A landscape with many peaks, sampled at points; each row gives a point and its height.
From any point a climber steps to the highest of the 2 points nearest to it. It stops when none of these is higher. Distance is the straight distance between rows; heights are no part of it.
kazud: [-38 -29  -3 -33 -15  16  24   0 -18 -42  29  34  35  11  17   4  10  -3
 -28  13 -12]  (h 466)
Dig: [ 52   6 -10  -5  36 -25  17 -18 -19  41 -79 -22 -20 -26  11   9  24  -1
 -15  31 -11]  (h 156)
bopa: [-24  52  16 -11 -19  -7  -2 -18 -21   6   6 -34  14   3   5 -13 -39  43
   7  -6   6]  (h 367)
zag: [-23 -30   0   9  -3 -10   2  11  35 -43  35  14  -5  -2  15  -7   1  19
  15 -46  -5]  (h 529)
Zoso: [-11  19   1 -37  -1  -5 -17 -33   5  -3 -16   9  11  44  -1 -17  -9  18
 -28  29   1]  (h 346)
Zuz: [-13 -27 -26   5  30  -6  32  15  14  11 -35  14   0 -31  26  42  14  42
  -2 -34 -14]  (h 279)
Napo: [-10 -26   6  11 -15  -3  -1  12  32 -36  30  16 -14 -44  13  24  -4  20
  44 -63 -12]  (h 581)
punur: [ 18   2  -1  39  13 -30  -8  -1  16  -7  24   2 -34  26 -12 -37  18 -27
   6 -20  20]  (h 193)
vazep: [ 64  18 -12  10  36 -13  22 -16 -20  58 -60 -28 -12 -24  -7   8  14 -17
  -4  13  24]  (h 178)
zos: [-40  14  11 -26 -46   5  20  18  -9 -12  22  -3  49  -1 -61   2  -8   3
 -12  29   1]  (h 320)
sep: [-32   9 -17 -33  -1 -23  -7 -19  25   2 -27  14  -5  34  13   2 -11  32
  -3  23 -24]  (h 430)
Fati: [ -5 -32   9  -3   8  24 -21  34  33  10  12  23   1  47   1 -25  26 -28
 -25  15 -12]  (h 266)
foreb: [-12 -19   6  22   0   8   4  52  24   9  38   9 -11 -26  -7  -2 -32   2
  13 -15  11]  (h 282)
Vubi: [ 10  18 -13  19  17   9 -12 -19   1 -19 -27  49 -17  -9   7  19  11  22
  -6 -48 -10]  (h 432)
Baf: [ 35  47 -10  -4  23  -1  -8 -60 -23   8 -50   5 -13   5   0  10  11 -12
   0 -19  18]  (h 66)
Vid: [-24  12   7   4 -17 -15   1  38  30  14  19   1  -9 -17  -5  -2 -44  35
  18 -14  12]  (h 315)
fug: [-13 -14   7 -26 -66  17 -42  17 -17 -25  21 -44  32  22 -24 -40   5   2
  10  13   1]  (h 351)
favik: [  6 -32  40  17 -41  52  -8  56  16 -21  49  -4  21 -17  20   8  -9 -28
  29  15 -27]  (h 312)
donar: [ 31  36  16 -16   4  -1 -24  10  59   7 -20 -22 -16  62 -35 -34   5 -13
   3  21  12]  (h 218)
Divav: [-38 -43  -5 -29 -67 -11 -19  18  -7 -42  32 -50  25  18  -1 -25   9  17
   1   0   1]  (h 376)
ror: [-18   7 -19  -2 -12 -13   0 -25 -18 -35  -8  33 -13  -9   6  25   0  30
  10 -50 -13]  (h 501)
bufi: [-15  41 -33   5  12 -35  25  18  29  -5 -33 -10 -50  -4 -27  20   5  27
 -18  23  -8]  (h 307)
romen: [ -5 -32 -33  -5  35 -10  19 -39 -49  26 -31  -7  27  -7  22  15   8 -11
 -36  47  13]  (h 120)
benu: [ 12  15  37 -20 -55  34 -36  -4 -23  -3  30 -37  35  11   2 -36 -22  -1
   0  19   4]  (h 332)
kiget: [ 15   4   1  -7   6   5 -29  22  33  -9  -2   3  -4  61 -22 -37  19  -9
 -10   4  12]  (h 236)
lis: [-25 -19 -33  -9  31 -28   7 -51 -26 -10 -27  16   1  12  47  11  15   8
  -7   3  -6]  (h 98)
Sivi: [ 21  36  13  -5  -1   0  -4 -22  18 -26 -15 -47  21  52 -60 -30   8 -29
 -22  -6  29]  (h 271)
medi: [ 18  14 -19  13  23 -39   6 -51 -16   0 -21   5 -22  12 -12   9  16 -13
  12  -1   4]  (h 81)
zit: [ -4 -18  17   1 -54   4  -9  19 -27   6  45 -23  23 -10 -44 -34  17 -46
  12  22   8]  (h 363)
lup: [-22  29  11 -13 -32   3  -2   2 -13 -18  13 -28  12 -25  39   3 -39  54
  19 -29 -11]  (h 336)
Punu: [ 19 -39   8 -13  11  21 -35 -11  15  19  11  32  18  33  10 -24   9 -35
  -3  16  -5]  (h 286)
ner: [ 22  41  13 -11  12  19 -23 -49 -25  10 -13  14   7   2  25 -13 -13   0
   3 -16   3]  (h 50)
megu: [-29  -8  12 -38 -50  20  -3  32  -7   9  26  10  47   3 -34   5 -21   0
  14  36 -13]  (h 294)
bibu: [  0 -30   0  34  21  30  23  54  -6  23  28  14   4 -45  -2  18 -23 -10
  -8  -4  14]  (h 267)
veber: [-42 -28 -10  -3  -5 -39  21   9   5 -44  34  -9   0  13   9  -4   1  19
  -6 -18  12]  (h 471)
sop: [-11  24 -17  14  30 -34  21  34  35  23  -5 -31 -57  12 -17  -2  -2   4
  -7  42   0]  (h 252)
Paro: [-42  -7 -12 -46   1 -33 -12 -17  13  19 -23  17 -11   7  32  38  -6  25
  29   0 -36]  (h 584)
zevid: [ 12 -13  -3  59  44   6  15  32  15  15 -16  17 -39 -23   1  25  35  15
  12 -52  -8]  (h 202)
gega: [-48 -15 -17 -32 -11   6  25   3  12 -24  -3  29  23  14   4  12 -12  21
 -45  28   1]  (h 407)
segeg: [ -7 -28  15 -11 -28  45   2   0 -28 -62  31  27  44   5  34   2   6 -14
  -9  13 -30]  (h 447)
lenet: [ 25   1  28  10 -15  56   5   1 -32 -27  29  34  39 -21  23   2   2 -39
   7  17 -20]  (h 439)
Bepo: [-31   0  17 -34 -19   6  -9  15  28  -9  18  -4  14  -8  27   8 -43  46
  20 -14 -16]  (h 389)
nofof: [ 14 -40   4  24 -36 -10  -6  14  -5  15  43  -2  -3 -31 -45 -24 -19 -37
  23   7  26]  (h 354)
samod: [ 18 -13  -1  51   1 -35 -16 -12  -5 -11  16   7 -59   6  -1  -7  34 -22
  27 -50 -13]  (h 182)
meda: [-43 -28 -13 -26 -44 -39  -4  -2   1 -51  19 -26  19  31   4 -22   6  31
   4 -17   2]  (h 415)
Kudi: [  4   3  23   7  -3   8 -36 -32  -8  12  18  -4  -2   7  37 -25  -6   7
  24 -10 -16]  (h 41)
lato: [-19  -8 -30   6  23 -55  16 -48 -28  -4  -9 -14 -19  15   5  10  16  -6
  22   9  -3]  (h 88)
Puva: [ -2 -13   1  30  41  26   3  14  29  20 -36  20 -22 -23  13  35  24  38
  12 -27 -23]  (h 232)
lofi: [-42   2  -1 -28 -16   4  27   3  -9  -4   1  12  29   4 -33  16  -4   2
 -37  48  12]  (h 353)
guviv: [-43  -3  -9 -20  15  -1  10   4  32 -28  -6  12  -5  26  35   8   2  40
 -28  -5 -12]  (h 319)
Vured: [  1  38   7  -9   4 -11   1 -40  -1 -23  -7 -21   9  58 -13 -29  10  -4
 -29  13  25]  (h 300)
vuve: [  9 -11 -19 -10  38 -19   6 -35 -14  24 -55 -21   2 -11  16   7   8 -12
 -29  62  11]  (h 135)
bevi: [ 35 -20  -2  51  36  31  15  21 -19  24  23   4   6 -42  11   4   0 -17
  -8 -29  32]  (h 255)
kam: [ 20  29  17 -26   1  14  -9  -3  49  12 -28 -30  11  46 -60 -18   1 -38
 -26  27  23]  (h 244)
mar: [ 12   0 -45  22  30  -9  15  -3   8  -6 -28  48 -15 -18  -9  14   6   9
 -21 -10  18]  (h 357)
Ropi: [ 10  44 -28  -7  12 -33  25  -1  -5   1 -65 -25 -39 -19 -25  38  14  32
 -17  28 -18]  (h 368)
rem: [ 58 -13  -5  48  39  11  13 -19 -44  29 -12   1   8 -29  24  -3  19  -9
  -3 -42  19]  (h 241)
Dit: [ -5  -7  -5  54  18 -26   5  26  19  -1  11  17 -56 -10 -11  14  18  -5
  26 -56  -6]  (h 187)
nisoz: [-15   0  14   2   5 -10 -23  -2   0  43   8 -13  -8   4  24 -11 -26   1
  29   8 -11]  (h 35)
dil: [  0  -6  17 -10 -29   9 -11 -10 -32  -4  22 -13  28  13 -34 -26  22 -43
 -10  16  19]  (h 371)
Nit: [  9  19  22 -16   3  21   1 -20 -21   9  16   3  31   9 -15 -15 -13 -29
 -26  19  28]  (h 393)
Tepeb: [ -5 -13 -19   7   0  -6  14  -3   0 -40   5  26  -1 -53  14  32  -9  39
  25 -66  -6]  (h 549)
molu: [ 20  73  14   9  16  -2 -10  14  15  46 -30 -18 -36  -5   6   6 -12  11
   0   7   4]  (h 579)
Mapud: [  3 -24 -37  22  31  -5  27  14 -11  11 -19  30   3 -40   5  29   5  21
  -5 -27  11]  (h 314)
rabu: [ 20  57   8  -5  13 -18  -8  -5  15  53 -39 -34 -40  -9 -29  26 -11  -3
  22  31 -13]  (h 489)
lelav: [ -3  -3  30  18 -42  41   4  51  -8 -29  48 -17  19 -38  32  19 -42  -3
  20   6 -13]  (h 317)
Naku: [ 28  16  25 -25  -3  60   0 -14 -21  -2  16  35  31 -11   3  -5  -5 -48
 -19  12  16]  (h 422)
bos: [ 27  10 -20  35  42 -31  27   6  25  -1  16 -19 -53  25 -35 -22  21 -44
  -7  14  35]  (h 211)
Liva: [ 31 -55  15   8  -3  36 -26  19   2  13  40  37  20   2 -19 -29  19 -59
  11   1   0]  (h 301)
Mimoz: [-16 -57 -32   2  45  -2   8 -32 -26  11 -14  10  11  -1  46  15  16 -10
 -29  23  -4]  (h 109)
gav: [ 46  35 -10  -9  17 -14   4 -14  -9  27 -59 -34 -55 -19 -44  41   9  -8
   3  19 -21]  (h 429)
bedu: [ -7  79  17  -7  -2   2  -8  -6   5   8 -13 -20  -8  15   2  -7 -28  31
 -12  -8  14]  (h 444)
bozab: [-32 -15   8 -40 -16 -33 -13   0  25  16   3   7  -9 -12  20  31 -17  26
  46 -25 -30]  (h 484)
tagu: [ 10   8  36  -2 -58  42 -18  11 -21 -12  42 -21  24 -18  26 -16 -47  -4
  12  21 -14]  (h 323)
dotib: [ 56  -7 -11  31  33   4  26  -7 -28  54 -45   7  10 -27  19   6  15   2
 -11 -20   8]  (h 217)
nuf: [ 26 -34  29  16 -29  51 -17  43   2  -7  49  18  21 -10  -8 -28  21 -52
  21   6 -14]  (h 306)

Where does a climber stop that starts at each point below?
Liva: Napo
samod: molu
fug: Napo
nofof: kazud
donar: Paro

Call two points neighbours if one is among the 2 nearest of the other. Go from one point of each pair to the other, from neighbour to neighbour, staying as high as possible. Name the lowest point that can't be avoided.
kazud, molu: guviv
molu, Bepo: lup
Paro, Napo: donar
